Each row is a point on a tangle of strands that fork and nearly touch. The rows are in no order.
Points whose rows are less than 97.7 apart are linked; no others are. Some points are linked to none.
falo: [  1  11 -32  -5 -23 -35 -73   1 -26  -8 -34 -21  50  22 -17  27  16  38
  19  16 -21  28  -7   8]
gofun: [ -9  -5  37 -55   8 -22  -4  -8 -22 -23 -14  46  22 -23  -7   3  44  -4
 -40 -13  -6  12 -15  13]
senuf: [-29   6   5  24 -22  60 -25 -23  56 -47 -15  31   3  12 -10  12   8 -20
  38  12   9  -1  83 -20]
pivov: [-11 -21 -23  50 -38  26 -32  35  21 -30   0 -27  13  21 -11  34   8  19
  30   1   9  23  71 -22]
kapub: [ -9   7 -19 -56  11 -51  31 -21  32  41  28  12 -14 -13  12  10 -11  -6
   9  -5 -35 -43   1 -28]
Rit: [  1 -22   9 -30  -9 -12 -28 -45 -16 -17 -15  20 -18  -4 -16  31 -47 -38
 -39 -10  -9 -45  24  27]
val: [-44   6  10   4 -43  44   0   2  -8  -6  -3  -5 -42  35  -5  14 -22 -32
  45  34  28  20 -32  18]
fozo: [-28  -4  18 -58 -53 -47  -7  22 -32 -15 -28  28 -25   4 -27  37  21 -11
   3 -18  23  18 -19  35]
Tiv: [ 42 -46  24  16  12  25  10 -31  19   1 -17   2 -13 -65 -13 -22 -28 -10
 -58 -37  11 -13  39   1]
Pugi: [-33 -19  35  50 -12  34  -5  17  -9 -14 -21  16 -81  44  18  33   7 -19
   5  39  19  59  -9 -14]
mol: [ 55  -8   4  13  38 -32 -11  42  -6  29  -8  16 -61 -21  41   5 -36  49
 -24   4 -31  -6 -33 -40]
Puv: [-17  12 -14 -53 -41 -41 -17  53 -16 -20 -36   5 -26 -12  -6   8  55  59
  -7  -5  -4  39 -42  -3]
kele: [ 40  -8  41 -13  20   2   8 -29  -4  26 -21   6 -18 -49   3 -23 -33 -14
 -21  -3   8  -7 -52  22]
zef: [ 34  18  25  54  44   4  60  22   1  12  33  14   0   0  52 -37 -38 -13
 -19 -15  -2  -6 -18   4]
razig: [ 33  -4  33 -37 -14   4   0  26 -43 -31   5 -10  47 -46 -23 -14  17  16
 -41 -48  19  17 -17  -8]
Papun: [ 67 -17   7   9  -2 -10 -33 -40   3  54  -5  -7 -33 -34   6 -38 -66  20
 -29 -32 -24 -37   4  14]
vipi: [ 44  13  -5  48  43 -14  39 -26   0  32  -6   0  39 -13  24 -71 -12  12
 -36  -6  -8 -11 -19  20]
miri: [-29  31  21 -14   9  16 -31 -51  20 -30 -17  59   1  17   7  -2   1 -18
  13  52 -13   5 -26   0]
gor: [ -6  43  23  43  38 -17  21  26 -13 -21  46  26   3  37  58   7 -14 -12
   2  22 -28  12 -41  -6]
vup: [ 55  12 -13  30  40 -30   3 -39  -3  67 -17  -2  11   3  23 -64 -15  28
 -29   0 -36 -11 -43  17]
beka: [ -5   7  43  32  48 -15  44  38 -22 -13  23  17   2  11  56   5  19 -14
  -3  14 -16  16 -62  32]
Nika: [-48 -23  26 -35  -4 -11   1 -19  42   2 -31  56 -38  -3  -1  14  51  -8
   9  27   5  14   5  -3]
vub: [ 39 -23  25   6  28 -23 -40  16  -1  -7 -21  23 -50 -23  40  15 -19  46
 -53   6 -38   4 -29 -27]
tupem: [ -7   2  -3  13  -2  42  33 -40   8  10  21 -47  37 -34 -32 -59  18 -13
 -12 -27  44  -6  15   8]
dugo: [-17 -18  -5 -19  49 -30  47 -11  36  35  -9  37  -7   4  10 -16  55 -12
   5  30 -10   0 -10  11]
vilo: [ 39  -7  34  68  50  15  36  66 -17  -9  29  -3 -21 -10  47 -17 -23   5
 -16 -16  10  16 -34   0]
rof: [ -7 -24 -36  54  55  -5  21   2  44  54 -18   5 -22  31  -3 -30  34   5
  -6  20   8  13  47 -19]
zib: [-14  17 -18  58  -1  26 -22  27  31 -33  21 -22  48  28   9  13  11   7
  52  -2   7  -4  61  -5]
bavu: [-15  51   4 -52  -6  24  -1 -65  39  21  12  14  34 -21 -24 -28   8 -10
  26   5  -1  -8 -15 -21]
bafo: [-53  15  25 -41 -13 -12 -14 -34  33  -9 -23  70 -28  18   8  26  29 -18
  27  43  -3   6 -17  10]
pifu: [-17  58  -5 -38 -16 -27 -17   2  -2 -20   8  15  63  10  -4  18  19  -2
  57   1  -2 -10   3   3]
vuni: [ 50  18  -5  23  25 -43   8  26 -40  10  18 -33  13  -2  47   9 -43  26
  -5  12 -24   0 -66 -16]
turu: [ 19 -31  18 -22  22 -26   1 -46  33  24 -12  42 -21 -27   7 -18 -38 -13
 -45 -21 -29 -48  36  17]
nuno: [ -5 -22 -37  11  37 -21  51  45   8  22  30 -30  17   3  16  -5  33   6
  19  -6   8 -14  18  14]
kame: [  3 -27   5   7 -57  38 -12  36 -15 -50   5 -44  27 -29 -26   8  -9  13
 -14 -39  19  33  42 -15]
nikib: [ 13  19 -23  29  19   7  62  -3  50  30  58  -7   8 -10  22 -48 -24   6
  -3 -23   2 -30  40 -48]
nuse: [ 34  32  -2 -12   3 -21 -15 -31 -31  -3  25 -31  34 -13  18  -5 -69   6
 -22  -7 -18 -31 -33  -6]
notof: [ 24  10  -1  29  14  46  29  11  15   0  32 -51  43 -27   7 -60  15  31
  -8  -7   4  34 -26 -39]
Piv: [ 11  -1 -21  31   8  11 -50 -59 -23  -8 -23  17 -42  50  -2   5 -70 -23
 -17  32 -26 -29 -13  15]
fotu: [-27 -42  -1  32 -16  14  29 101   0 -24  28 -23 -34   2  18  26  21  27
  12 -32   9   9  15   1]
Lipid: [ -7   7 -24 -47 -31  -5 -23  29  11  -3 -15 -12  34 -25 -36 -18  52  56
  15 -13   2  37   6 -33]
bupoz: [ -2  35  29 -45   3  -7  53 -10 -21 -10  45  -1  26 -25   7  -5 -23 -44
  -1 -27   9 -29 -27  21]
Zuru: [-10 -36  24   3  23   2  52   6  -7  25 -16   2 -32  -2   3   3  19 -48
   8  16  28   1 -26  52]
Favi: [  1  -6   5   3  30  -1   6 -32  14 -31  15  28  57 -19  -1 -22   9 -23
 -42 -15  -5 -20  59  18]
muveg: [ -3 -25   0  53 -21  60 -45 -32  13  -9 -36  -1 -47  21 -23  25 -18   6
 -23  32 -11  44  30 -37]
fos: [  8  -5 -20 -43  -3  13  14  37  -3   5   5 -37  41 -44 -28 -31  43  40
  -7 -31  11  13   5 -27]
ruba: [-17   9  13  25  -4  41  16  -1   3 -52  55   7   8   8  13   0 -49 -40
  -3 -13  10 -33  20  16]
geru: [  3   4  15 -60 -19  18 -10 -54  -1  52  -5 -27 -12 -23 -37 -27  -9 -10
   1 -16   7  -9 -40   2]
Guv: [  7 -49 -25  43 -20   7 -20  25 -12 -18  -9 -34   1   8  -3  44 -10  13
 -15   2  -4  15  49 -10]
bukip: [  4 -11 -15  -6  38 -45  19  36   6   6   2  19  -7  -4  38  10  32  39
 -12  21 -30  -2 -12 -19]
Nuvag: [ 16  26  -5 -12  16 -40  56   9 -14  35  37 -14  -7 -12  37   9 -29 -25
  20   4 -16 -31 -52  -3]
liru: [-29  17 -29 -14 -25  20   0 -21 -30 -16  17 -12  15  28 -24   9 -23 -45
  46   3  32 -34  -4  47]
mit: [ -1  17 -25  15   2 -17 -61 -19  -7 -46  14   6  36  26  21  26 -47  10
  -5  19 -26 -28  27 -10]
lugif: [-13  12 -16   9 -27  27 -42 -33  -2  -4 -64  -5  24  24 -49  13  30  -8
  38  26   2  32   9  24]
zosi: [-27  35   7 -51 -62  17  12   1  -7  18  -2 -30  -1  -7 -32 -11  -3  -5
  53   6  22  34 -63  -5]
topev: [ -5 -34 -24   5   6 -45 -53  11  10 -32 -19  19  -6   2  24  43  24  48
 -28   9 -38   5  40 -24]
tubuv: [-19  11 -41  -8   2 -23   7  -3  58  32  29  -6  10  16   2  19  10  11
  58  11   2 -36  51 -38]
Momu: [ 20 -53  10  -4   6   0  18  43 -18 -13  -2 -21 -12 -42   2  16   0   5
 -19 -26  16  -6  24   6]
kot: [-19 -14   5   8  48 -17  62  -6  22  48  -8  28 -32  31  13 -14  29 -38
  10  39  11   0 -22  28]
pitib: [ -4   1  27   2   4 -36   3  31 -15 -32  -1  31 -59   6  74  45  11  23
 -18  14  -9  12 -50  -3]
gozar: [  9 -15  25 -43 -35 -12  25  39 -54   0   1 -16  21  -8 -38  12  23 -22
  -8 -48  44   7 -14  31]
rono: [ 47   8  25   7  47  13  38  23  15   8   2  11  -7 -53  33 -50  -5  27
 -26   2 -18  15 -48 -41]
suson: [-26   5  12  49   0  54 -28 -20  46 -32 -16  41 -20  30  -3  10  16 -18
  14  37   7  24  60 -34]
sefi: [ 17  27   5 -48  -3 -42  49   5 -37  23  36 -23   9 -26  17  19 -31 -34
  14 -27   1 -40 -44  12]
Kefe: [-16  36 -44 -20   3 -24  -9 -42 -28   4  14 -16  41  27 -18   5 -11 -27
  28   3  17 -54  -5  45]
pido: [-25   2  -2   6 -22  20 -29 -21  28 -54 -22  40  19  11 -16  35  17 -29
  23   6   5 -11  81  11]
neb: [ 65 -21  32  -4  26  -8 -13 -25   6  27 -20  27 -20 -61  12 -35 -39  15
 -45 -24 -28 -13 -24  10]
pizok: [  1  -2 -11 -10 -15  11 -57 -60 -32 -34 -21  19 -19  20 -11  30 -61 -25
 -19  15 -26 -32 -10  23]
ratod: [-24 -27  -3 -23 -55  -3  24  95 -14 -31  17 -30 -33 -23  -1  23   8  32
  15 -48  18   9  18   3]
tena: [-13  11  -3  75  -6  70 -36 -20   7 -44 -35  22  -3  45 -16  26  12 -20
  27  46  -1  39  27   1]
navi: [ 38  -7  10  -4  23 -20  24  23 -55  13   1 -40  36 -31   2  -8   2  -9
 -17 -21  24  -6 -37  44]
Razef: [ 17  11  19  -6  -7  30   1 -64   6  34  -7 -19 -19 -19  -8 -46 -47 -14
 -16   0   5 -16 -47   7]
Rep: [  2   9  39  37  24  28   7 -27  -8  -6 -19  42 -56  27  25 -12 -50 -41
 -25  37   3  12 -37   1]
Gena: [  8 -48  18  14 -28  47  23  46  -2 -29  21 -46  -1 -43  -7  -1 -13   6
 -14 -46  26  10  33 -18]
kam: [ -9   8   4 -19 -16 -17 -32 -17 -15  40 -19 -16 -33  32   7  19 -10  17
  23  42 -22  22 -79  -6]
kimag: [ -4  65  -9 -19  -3  -6 -41 -19  14 -39  -6   7  62  19   3   9   3   6
  60   9  -9 -33  27 -10]
nodov: [  7  21 -11  25  12  14  52 -44  43  24  33   9  12 -13  15 -66 -34  -7
 -19 -19   4 -39  32 -15]
mepuv: [-25  11  -3  26 -16   8  -9  52  23 -47  -4  -3  63   3 -35  16  59   2
  44 -42   9  16  70  29]
vegel: [ 10  57 -37  16 -14  -1 -62  -4   4 -32  -3 -32  67  36  11  12 -12  21
  63  19  -6 -21  24 -17]
poril: [ -5  10 -23 -17  10 -38  36 -19 -35  19  34 -26  28   8  -6   5 -15 -38
   7 -24  26 -63   8  58]
rufur: [  6   6 -35 -25 -31 -21 -59 -11 -10  20 -10 -40  35   7 -27  13  -5  36
  19   0 -18   8  -8  -6]
sugab: [-25 -24  17   4 -52   0 -25   6  -1 -44 -31  22 -46  -1  10  44  13  14
 -14  10   0  39   6  -7]
mep: [ -5 -32 -19 -61  19 -30  16   2  21  31   1   3   5 -28 -23  -7  35  17
 -14 -24  -8 -29  32  -6]
romov: [-15 -36 -19 -26  -7 -27 -33  17  33   3  -4  17 -44  -5  11  31  13  48
 -13   8 -22 -12  37 -47]
mil: [-41 -22   4 -43   7 -25   5 -16  20   9 -28  49   9  -6 -30  13  64 -29
   5   1   8   1  34  28]
bula: [-10  -8 -18 -19 -28 -17  12 100 -27 -39  -2 -13 -24 -28  24  16  42  62
 -11 -21  -3  15   0   2]
bedut: [ 55 -46  -3  44  30  -2  14  53 -14 -10   8 -27  -8 -40  23   4 -23  15
 -30 -22   8 -15  22   4]
rutud: [ 25 -19 -18  21  30 -26  44  12 -20  27   4 -40  21 -13  13 -17  -2  -1
 -10 -12  16 -19  -8  31]
dup: [-32  38 -14 -57 -17 -44  -8 -19  10  -7  19  34  14  12   3  40  -5 -16
  42   8  -7 -37  10   0]
kiv: [ 30 -26  24  12  23   9   5 -30   1 -31 -15  14  29 -41 -10 -14 -11 -20
 -72 -27  -8  -8  43  15]
rito: [ -5  13  -1 -36 -13 -38  14  58 -22 -19  -8  13 -54 -20  62  37  32  43
  -8   1 -11   5 -60  -7]
vupov: [ -1   8  11 -12 -10  37  33 -24 -33   8  11 -38  43 -17 -37 -36  17 -29
  -7 -30  49  -1 -22  34]
rin: [  1  23 -50  44  27   0  37  41  24  40  53 -49   8  26  20 -15  13  22
  45   6   9   9  10 -45]
fipi: [-26  -2  -4 -27 -13  -5 -17 -19  12 -18 -21  33  29   3 -36  25  36 -32
  17  -4  11  -6  58  24]
guki: [ 41  37 -28  19  13 -29 -18 -55   1  57  10 -19  14  12  17 -51 -46  29
 -15  -2 -48 -34 -26   3]
zalon: [-18  14 -12 -11 -49 -14   0  56  11 -19   1 -12  46   5 -65  -3  55  -1
  51 -43  37  23  46  22]
dokoz: [-42  30  12  -6  13  34  16 -30   2 -44  15  49   8  25   9  -5  -5 -58
  40  21   8 -22 -19  43]
noki: [ -7  -1 -21  57   4  43  -2 -74  35  18 -13  20 -39  23 -28 -41 -31 -28
 -20  11   7 -32  54  -5]
Zisi: [ 13 -15  12 -43   9 -24 -29 -52  12   4   5  17  12 -23 -16  -6 -29  -8
 -45 -26 -26 -42  35   2]
sena: [-26  33  13 -23 -23  -7 -68 -37   8 -46 -23  48  17  12  11  28   2  11
  11  30 -20   5  -7  -6]
logef: [-15 -34  21  18  -4  31  17  -2  23  -6  10   2 -32   0   7  -1 -11 -21
  -8   3  16   2  25 -14]
Bivo: [-14  -8  -4  52 -18  16 -26  29 -33 -76  14   2  42  19   1  55 -10 -14
 -11 -22 -20   3  51  39]
Muker: [-20 -34  -3  23   4  27  29  43   6  38 -25 -24 -39  24  -8  -7  52  12
  33  34  23  55 -34  -7]
lupi: [  9  23  17 -52 -18 -40 -41 -12 -33 -30  -5  34  57  -9 -22   6  32  15
 -33 -23  -6  16 -17  -1]
fuz: [ 53 -16  15  39  35   4  35  81 -20 -12  34 -16 -11 -46  44  -7 -28  27
 -17 -16   6  -6 -18  -8]
napil: [ -4 -22  11  45   3  24  12   2   9 -49  34  18 -13  10  24  17 -55 -39
 -32 -11  -3 -35  60  13]
Duri: [ -2 -25 -23 -58  11 -45  20   9 -17  37  -5  -7  24 -10 -39   3  46  -7
  -7 -29  15 -22  15  23]
zize: [ -8  35  21 -46   9  16  32 -38  31  -3  32  25  38 -37   4 -31   9 -16
  -3  -7  -9   2 -16 -29]
fer: [  0 -18  -9  73  -8  45 -33 -16  -4 -26 -38   7 -21  37 -19  47   8   5
  -9  44 -15  56  37 -13]
movur: [-16   2 -31  15  -9  44 -31 -66  26 -10  -9  14 -29  25 -26  -6 -37 -28
  13  24   7 -34  28  -8]
nur: [  5  -9  -6  31  12   9  29 -51  43  39   2  19 -20   7   0 -47 -34 -14
 -26 -12  10 -38  44  -1]
zop: [ 27 -27 -14  36 -12  15 -28 -17 -23 -11 -10 -52  21 -14 -10   5 -34   9
 -37 -12  -4  -4  33  -3]
dogev: [-19  12   2  -8 -37  20 -56 -28  20   7 -52   4   1  14 -28  -1  27  13
  40  35  -7  44 -16  -8]
volo: [-29  21  44  30  36  20  29 -13  11  -6   7  57 -50  43  32 -10 -17 -50
  -1  41   4  16 -32  12]
tugup: [  9  21 -18 -25 -48 -30 -30  19 -16  -3 -22   2  62  18 -86   6  52  -8
  25 -23  30  14  25  20]
bugod: [ -7 -34 -13 -40 -12 -25  36  52 -37  16  -7 -14  24  -7 -44   6  63  -8
  -1 -37  38   1  18  42]
vage: [ -2  31  -4  46  22  29 -18 -38  -9   2 -10  13 -38  49   9 -19 -56 -25
  -8  38   1   5 -27  -7]
tafa: [ -1   3  -5 -17 -39  34   4 -25 -55   0 -13 -25  25   2 -64   0   1 -51
 -10 -30  49 -10   1  46]
Feg: [-30  -4   4 -39 -47   3 -53 -25  -1  28 -43  -3 -35  22 -30  16   2   9
  32  35 -13  39 -47   4]
Saf: [-27 -31  37   8 -35  12  -6  22  -3 -22 -30  24 -84   8  28  39  17   8
  -5  18  15  43 -22 -15]
lelik: [-13  42 -18  68  41  13  45   2   9  49  28 -23 -13  52  14 -42  -2 -15
  28  20  25  16 -10  -5]
Fupe: [-33   9   2  -7  11  37  21 -55  17 -28  14  31  17   5 -19 -24   4 -59
  11   0  26 -29  27  36]
nezi: [-13 -39   2  23  26  26  30  60   9  14 -32   8 -52  -2  11  -9  67  26
  -6  30   9  37 -11 -19]
Kubin: [ -6 -50 -12 -24  -9  -5   1  11  39  35   2  -8 -65  -9   1  18 -21  17
  -4  -8   1 -28  37 -40]
kugug: [  8  30 -14  50  28  -6  37  14 -14  25  35 -37  25  30  28 -22  -7  -6
  20  19   1   8 -41   9]
Zemos: [-32 -14 -23  -9  -3   3  -2 -21  64  14   7  14   0  11 -11  16  12 -15
  37  10  13 -33  79 -16]
sib: [-23 -21 -15  21  53   4  32  40  38  41  -9  20 -41  20  12 -21  62  17
   3  32   6  28  13 -35]
zirid: [-21  13 -11 -19  25  -1  18 -50  34 -14  24  37  48  -8 -16 -22   7 -38
  -8 -14  10 -49  67  22]
fosu: [ 30   7  30  19  26  -2  -3 -20  22  21  -3  38 -40   0  37 -26 -60   5
 -33   5 -23  -5 -11 -38]
tud: [ -9 -30  -3  17  -1  16 -18   2  39  48  -5 -11 -81  28  -4   6 -24  11
  -1  14   7  12  29 -61]
Vazi: [-22   4  12 -25 -53  13   8  15 -35   2  -5 -33 -10   9 -16  14 -18 -21
  36   8  26  24 -48  25]
dob: [  1   8   8 -70 -36  10 -13 -33 -14  38  -9 -14  21 -11 -65 -20  20 -12
  -5 -33  29   3 -20   6]
funub: [ 31 -11  35   4  28  13 -13  -1  12  -8 -20  18 -18 -33  25 -31   5  35
 -46  15 -27  28 -39 -36]
ses: [ -1 -31  31  50  18  -1  27  44   1 -37  37  14 -22   4  41  30 -35 -23
 -24 -21  -5 -23  36  18]
dugu: [-22  -3 -27 -38  49 -46  43  28  25  22   2  33   0 -12  19   1  75  24
   6  23 -26  -9  -1  -8]
Nazu: [ -1   2  -7  17  23 -15   4  27  -2 -21  25  -6  37   4  33   1  18  24
   0  14 -20  15 -12 -10]
lefak: [-31  21 -22   4  -1  19  31  -2  28  27  22 -16  14  21  -6  -8  28 -20
  63  19  27   0  -2  13]
pura: [ 42  17  19 -13  18 -18  -6 -20 -54 -10  -1 -26  46 -21   4 -13 -31  -9
 -39 -15   1 -11 -46  30]
gez: [ 18 -15  -6 -60  17 -41  30  20   1  22  16   2 -13 -45   7  11  -8  17
 -14 -28 -17 -45   6 -15]
Teti: [  6  -4  -1 -52 -16 -24   7  64 -28 -19 -18   0 -32 -43  28  22  31  53
 -22 -14  -3   0 -29  -5]
Mobas: [  2 -21  21 -35 -59  24 -30   2 -16 -22 -14 -24   2 -34 -34  10 -18  14
 -24 -36  15  23  13 -29]
Fafu: [  1 -11  22 -49 -53 -16  -7   8 -44  -8 -33  17   4   3 -61  22  36 -27
 -25 -27  30  19  -8  32]
zolu: [ 39 -27 -13 -21  18 -16 -23  -3  -7  72 -26 -41 -33 -13 -10 -16   5  36
  -1   8 -27  -2 -43   3]
beb: [ 36  26   6  37  29  -8  19   6 -36  10  12 -37  27   8  34 -18 -23  -1
  -1  24  -9  16 -75  15]
Kuzu: [ -1  -7 -10   8  -6 -26 -46  19 -18 -41 -15  -3  35  -2  13  25  25  39
 -13   9 -20  29   2  -7]
mas: [ 19  18 -34  59  33   0  52  37  26  28  60 -35   5   9  31 -39 -24  20
   4 -25   2 -15  34 -48]
mugun: [  1  -8   8 -39  11 -14 -10 -10   7  51 -19   0 -42  -4   3 -10  25  29
   9  28 -36  16 -63 -19]
vumi: [ 36 -16   0 -47  -6 -21 -60 -42  -6  56  -6 -30 -37  -9  -8 -13 -13  27
  -4  -7 -52  -5 -17   9]
lebem: [-27 -22 -27 -10 -21  12 -42 -43  37   6 -12  17 -28  24 -23  32 -17 -19
  17  16  -3 -34  65  -5]
voz: [-46  -6  37  46 -31  55   8  30  -3 -20   2   6 -48  38   4  20   2 -27
  32  25  21  49 -33  20]
lidoz: [ 36  -5  12 -44 -18 -34 -23  13 -53 -20   6   5  56 -17 -36  10  22   6
 -50 -47  12  -8  -1   2]
koveg: [ 37   7   6  25  33   0  19  44 -10  32  11 -21 -47  -5  33  -4 -30  29
   0   8  -3  17 -39 -53]
kasen: [ 15 -12   7  17  14 -18 -32 -14   8 -27   9  15  10   3  26  10 -42   7
 -42  10 -32 -13  25 -14]
zege: [ 13  -7   1  42   5  46  33 -21  23  26  14 -50  11 -27 -11 -63   0   8
 -11 -10  31  13   2 -14]
zenu: [ 14  33  21 -32  21   4  41 -42   0   7  27  -1  42 -35   1 -41  -7 -25
 -16 -16  -1 -18 -29   8]
fosi: [ 11 -21  10  29  -3  34 -43 -38   9   5 -32   0 -35  13  -9   0 -18  -5
 -28  22 -19  23   3 -16]
dem: [ -1  -2 -59  11  40 -13  61  51  29  46  36 -33   6   6  14 -21  46  25
  31   4   1 -10  15 -28]
luzor: [ 26 -15   0  -4 -40  24 -48 -17 -25 -14  -3 -54  16 -22 -22   6 -49  17
 -28 -22   2   3   2 -21]
Lun: [ -8  51  15 -42 -30 -18 -63 -21 -30 -47 -17  31  48   4  -7  14   0  13
  -1   2 -16  22 -29   2]
Teg: [ -1  11 -32 -25   6 -21 -10 -35  56  44  31  -3  -2  -1  -2  -5 -17  16
  18  -3 -29 -31  26 -46]
remos: [-10 -21  38  -8   2  10   9   3 -21 -31 -22  17  11 -18  -5  -1  36 -14
 -26   0   7  37 -18  26]
guber: [  4  16 -47  -6  -9 -16 -47 -36 -21   6   1 -34  56  11 -31   5 -13   3
   9  -4   3 -25  21  19]
poso: [ -3  -4   7 -50 -60 -29 -26  17 -48 -15   1 -21  -7  -2 -17  46 -41   1
   1 -26  13 -13  -6   4]
Kef: [ 47  -2  16 -27  -5 -12 -51 -57  -9  41  -6 -10 -35 -16   2 -15 -61   2
 -20 -17 -40 -30 -16  21]
bisil: [-21  16  -3  59   9  23 -20  27  24 -58  -8   9  67  27   0  27  40 -13
  45 -14 -10 -15  75  36]
Mazo: [-29   2  12  24   3  31   3  -8  41  -3  19  27 -28  27  10   2  -2 -18
  17  26  18  11  25 -28]
pov: [  7  30 -18 -14 -45   2 -52 -20 -15  -9 -58  -4  55  19 -86   8  41  -9
  24 -10  19  16  24  23]
nabom: [-11 -23   4   3  -3  19   5  15  18  45 -12 -19 -65  23  -2   1   0   8
  20  29  19  29 -22 -39]
pamap: [ 31  34  -6  60  52  -5  66   2  10  15  38   4  40   6  44 -66 -11   4
 -21 -10 -16  -1 -12  -1]
zil: [  8 -26   2  12  -4  -2 -50 -40  22  -5 -14  11 -23   6  -3  11 -31  10
 -38  12 -35  -5  32 -24]
sudof: [ 32  13   0  16  49  26  46  37   8   7  17 -19  21 -31  23 -57  27  35
 -19   4 -19  26 -40 -36]
Lepal: [-44   2  14 -34 -79 -29 -20  16  -3 -42 -27  30 -45   3 -24  42  14 -10
  12  -7  19  33  12  15]
Pir: [  4  10  -2 -23  -7 -14  22  41 -40  18  -5 -39  20 -16   8  -6  25  29
  22   7  -4  33 -76   0]
zuvet: [-38  30  21  15   4  48  11   4   1 -53  45  25  30  22  13   2 -18 -38
  29  -2  -2 -13 -16  30]
zif: [-10 -39  16  35  15  15  46  80   7 -11  46 -18 -26  -4  30  23  -5   0
   6 -31   8 -14  16   2]
kiriz: [-34  33  19  24  32  16  27   4  28  19  22  35 -41  42  26  -4   4 -27
  31  36   5  26 -17 -31]
betog: [  2 -43 -22  54 -12  19 -11   1  -1 -28 -36   4  -7  17 -19  61  24  14
 -17  20 -21  39  69   6]
Dafo: [  1 -25  -3 -32 -54 -18   2  59 -35 -15  22 -46  -8 -20  -1  43 -36  18
  10 -43  24  -9  20  -7]
vakob: [ -7  50 -12 -54 -19   6 -17 -40  -4  19   3 -11  58  -2 -50 -22  23  -3
  27 -15  20  -2 -19   0]
tik: [ -3  14 -29  69  44  -5  44 -29  27  61   5   5 -10  44   5 -53   9  -6
   5  17  22  -4  25   6]
vake: [-23   6 -22 -19 -41  35   0 -29 -51 -25 -14   3   6  21 -54  14 -11 -60
  21 -12  41 -17   1  55]
Dufa: [ -4 -22  41  23  36   2  29  33 -23 -20 -18  11  -7  -6  30  -3  43  -9
 -14  19  -2  38 -54  36]
biv: [-13  16 -16 -29  33 -40 -35 -61  19  16 -24  41  33  22 -12   3  20 -17
  10  29 -29 -32  11  36]
neru: [  5  24 -45  38 -17  24 -65 -17  -5 -48   2 -18  38  33   3  26 -38   8
  30  19  -6 -26  39 -13]
rol: [-16  26  -1 -65 -44 -19  24  37 -27  17  -5 -23   6 -19 -26  -5  30  17
  35 -11  10  39 -65  -8]
rodiv: [  2 -41  36  14   0  30  40   2   4  17 -15  -1 -56 -15   0   1 -16 -40
  -3  10  37   1  -7  22]
vol: [ 27  25  -5 -17  -6 -39  -3  19 -52 -14  34 -41  37 -10  34  25 -48  18
   1  -7 -25 -11 -47  -9]
romu: [  7  25  14  32  40 -44   4  32 -18  -7  15  25 -38  32  70  24 -14  21
 -15  25 -26  17 -38 -35]
garos: [ -9   3 -35 -43 -24 -32 -37  41  -3  10 -32 -11   3 -16 -18   1  56  75
  16   7 -20  34 -24 -22]

A fork is a point with three links. Follow the links from the first point to the second and name the forks in between, in order.
Nazu; pura | Kuzu
zolu; pido | Guv > fer > suson
tupem; Mazo | Kefe > Kuzu
zuvet; gofun | ratod > Teti
Gena; razig | Guv > fer > suson > lupi
vake; Piv | Kefe > Kuzu > Mazo

A fork is a point with three links, a tip a point with one. Leave the first point through the second and follow the links. Name the first fork or tip that comes.
sib; nezi | Kuzu
volo; Rep | turu
vumi; zolu | Guv
kimag; vegel | fer
Fupe; dokoz | ratod
zege; notof | koveg
notof; zege | Kefe
luzor; Mobas | guki
dogev; Feg | Nuvag
